The views of a scene show one set of named points, each view turned or mirrored, and shifted as a whole, with a little noise and some points left out.
In the rows, zero is written as 128.

Scene 1
View 1
k_552: [ 88 133 124 147 179 116  99 197 120 156  97 144 112  90 116 175  79 158
  81 121 216  68 164 163]
k_531: [145 106 143  98 186 148 143 197 165 157 144 155 106 133 100 177 131 178
 119 133 225 108 162 114]
k_118: [122 150  98 102 151 159 122 162 189 128 114 168 132 124 149 189 129 133
 128 132 164 150 114  43]
k_485: [102 140 105 131 166 134 106 177 146 151 104 145 121 103 133 176 103 152
  97 125 191  99 138 119]
k_355: [130 137  83 114 170 164 125 167 173 179 131 131 115 119 134 158 143 168
 108 124 183 112 119 112]
k_752: [ 90 151  77 152 168 133  92 171 132 179  97 124 118  83 138 156 100 153
  80 116 185  77 127 156]
k_910: [ 82 156 103 132 148 130  92 168 152 113  82 171 136  98 154 197  84 118
 105 126 170 123 130  72]
k_682: [155 100 159  82 185 150 155 206 178 144 152 167 108 145  96 185 136 178
 132 138 234 121 167  95]
k_493: [156 117 102  97 181 171 146 178 182 185 153 135 108 132 116 158 159 181
 121 128 201 115 130 109]
k_842: [ 98 148  87 139 166 138 100 172 146 163 102 138 121  98 140 169 105 149
  92 122 183  93 130 129]
k_456: [150 124 118  86 169 165 145 178 192 151 144 159 118 141 124 178 151 164
 133 137 197 138 132  69]
k_494: [119 149  69 129 168 162 115 159 167 183 120 125 118 110 144 157 136 160
 101 121 174 106 112 119]
k_76: [114 141  99 120 167 146 115 172 164 157 115 147 119 111 134 174 116 153
 106 126 187 109 132 106]
k_215: [ 91 128 141 135 174 111 101 197 127 134  97 160 117  99 119 191  76 150
  89 126 219  86 171 134]
View 2
k_355: [123 138 124 171 127 157 127 128 145 172  82 157 128  88 131 128  92 127
 121  92 101 114  89 132]
k_215: [129  78 137 126 130 150 126 158  60 190  97 132 168 107 134 193  83 140
 122 143 121 150 110  93]
k_118: [107 158 148 155 134 199 131 113 170 205  89 136 149 111  84 136  64 115
 166 103 123 154  58 121]
k_552: [141  73 129 127 126 136 123 171  51 180  86 147 158  99 150 176  88 150
 100 126 116 138 119  98]
k_456: [ 93 150 128 181 132 176 128  85 170 175 112 126 139  89 116 158  92 105
 155 121  99 117  73 129]
k_485: [132 110 136 138 128 158 128 152 101 189  82 150 151 105 124 151  80 138
 121 110 117 142  97 111]
k_531: [100 112 119 178 132 147 125 101 120 163 121 119 143  83 145 187 106 113
 135 144  92 111 100 118]
k_752: [153  98 130 132 123 141 125 183  83 182  60 176 141  99 136 127  81 155
  91  84 117 132 111 113]
k_842: [146 112 135 135 127 155 126 170 105 189  63 167 144 103 122 129  75 146
 107  88 120 140  97 117]
k_76: [124 124 132 152 130 165 128 138 125 187  84 149 144  99 121 146  80 131
 130 106 113 134  90 116]
k_494: [135 134 128 160 124 156 126 146 139 178  68 169 127  90 124 116  85 134
 109  78 104 119  94 132]
k_493: [106 140 117 193 127 149 125  97 158 158 103 141 121  74 142 147 106 112
 125 109  84  96  92 136]
View 3
k_76: [116 119 163 106 105 137  90 120  97 156 133 136  86 108 140 146 121 122
 123 122 150 123 146  96]
k_682: [109 154 189 131  84 115 129 153 145 162 120 159 109  99 130 121  68 118
 133 128 143 144 222 100]
k_752: [107  99 145  55 145 145  84  93  92 186 110 137 107 113 121 188 127 159
 140 151 148  97 117  86]
k_552: [117 134 149  60 121 140 144 103  98 199  91 126 113  96 141 187 126 183
 126 161 171 107 144  88]
k_456: [108 124 185 137  97 121  79 142 126 139 146 155  88 112 131 118  88  90
 132 108 131 138 188 100]
k_485: [117 122 157  88 112 140 103 112  91 169 118 130  91 106 141 162 129 144
 122 136 160 113 138  91]
k_910: [135 126 152 111  90 147 103 108  57 148 135 106  59 101 171 145 166 127
  96 113 176 118 118 100]
k_493: [ 97 111 177 110 119 119  70 134 140 157 134 171 112 118 108 139  72 106
 152 126 119 127 184  93]
k_118: [124 117 172 141  88 135  66 129  85 124 157 129  61 111 154 117 131  86
 110  94 146 132 144 102]
k_531: [107 143 181 111  99 120 123 138 139 172 116 159 112 102 128 141  77 130
 137 137 142 133 203  96]
k_215: [125 148 156  82  98 139 154 111  90 189  95 121  99  92 152 170 132 173
 116 151 181 117 158  94]
k_842: [113 107 150  78 126 143  89 103  87 170 118 132  94 110 135 171 133 146
 127 137 153 104 124  90]
View 4
k_552: [129 126 137 140 206 137 104  84 136 131 136 158 126 103 101 147 150 121
 171 147 135 108  90 143]
k_910: [115 108 141  69 155 119 153  88 184 130 172 115 129  91 113 156  87 144
 129 149 115 112 123  92]
k_531: [ 99 174 118 169 169  84 116 110 129 115 131 121 101 161 124 139 113 164
 156 143 168 160  85 115]
k_355: [112 169 130 138 166  98 137 107 151  89 134  85 130 139 120 182 120 151
 150  92 171 120 124 108]
k_76: [113 146 134 120 167 107 136 101 156 106 145 104 126 125 118 166 112 147
 148 118 151 120 117 106]
k_682: [ 89 181 112 170 153  69 121 114 130 120 134 116  89 177 128 127  94 181
 150 156 168 181  81 105]
k_842: [124 136 140 114 182 125 128  93 154 109 142 116 136 105 110 175 130 129
 153 115 142 101 121 118]
k_752: [134 132 146 121 199 140 120  89 149 103 136 124 147  94 104 183 152 115
 164 103 145  81 121 131]
k_215: [120 124 137 128 193 126 113  84 140 143 148 160 114 108 106 132 125 132
 162 168 126 126  87 130]
k_118: [100 146 131  86 131  87 168 108 182 105 163  77 120 130 129 166  68 172
 122 124 143 137 132  72]
k_456: [ 92 176 119 138 138  69 144 117 153  99 142  79 107 164 132 156  83 182
 135 122 171 159 113  86]
k_494: [118 159 136 125 171 111 137 105 155  86 135  87 140 124 117 191 128 140
 151  84 165 101 132 110]
k_485: [122 137 137 122 183 122 124  91 150 115 144 124 129 109 108 163 128 135
 156 128 144 109 111 121]
k_493: [100 189 121 164 158  80 128 116 135  86 123  83 116 165 129 170 116 166
 152  99 186 144 111 106]
View 5
k_215: [120 152 145 161 189 123 123 158 133 150 154 178 175  81  99  85  78  99
 142  95 116 121 168 124]
k_842: [145 159 135 166 183 114 146 129 119 132 161 124 145 118 114  90  69 128
 144 116  92 143 138 119]
k_494: [153 167 137 164 177 118 168 119 109 121 138  90 129 148 138  92  72 140
 133 121  84 143 125 102]
k_118: [129 198 136 107 169 155 155 167 101  99 166 126 137 176 133  24  84 162
 136 113 107 122 117  92]
k_910: [130 174 132 123 177 136 127 162 116 118 210 163 147 133  91  40  71 148
 159 119 101 140 128 127]
k_493: [136 181 150 151 179 142 181 139 105 116  74  87 138 164 176  78  95 129
 102 100 108 105 139  66]
k_355: [145 173 143 158 178 130 171 131 108 120 118  96 138 151 148  85  80 135
 122 111  95 126 132  92]
k_456: [125 192 150 124 175 159 168 167 102 107 103 114 144 168 163  42  98 140
 111  99 119  98 136  71]
k_682: [110 181 159 135 185 160 157 179 115 125  72 144 168 133 165  57 105 103
  98  81 138  77 168  68]
k_485: [134 162 139 154 183 124 142 143 118 133 156 137 152 118 114  82  74 123
 142 109 100 133 144 116]
k_531: [118 170 155 151 186 146 159 162 118 132  83 136 165 122 154  76  97 103
 107  84 128  92 165  81]
k_752: [154 146 133 186 186  98 147 112 123 142 162 118 146 106 105 116  62 121
 148 121  81 153 140 131]
k_552: [132 141 141 182 192 108 130 136 136 155 145 160 168  74 101 112  70  93
 143 101 107 131 168 129]

Which points are out of place in each view (at most two, in the order of its rows)? Write none if all are in place.
view 1: none
view 2: k_842
view 3: k_76, k_752
view 4: k_485
view 5: k_493
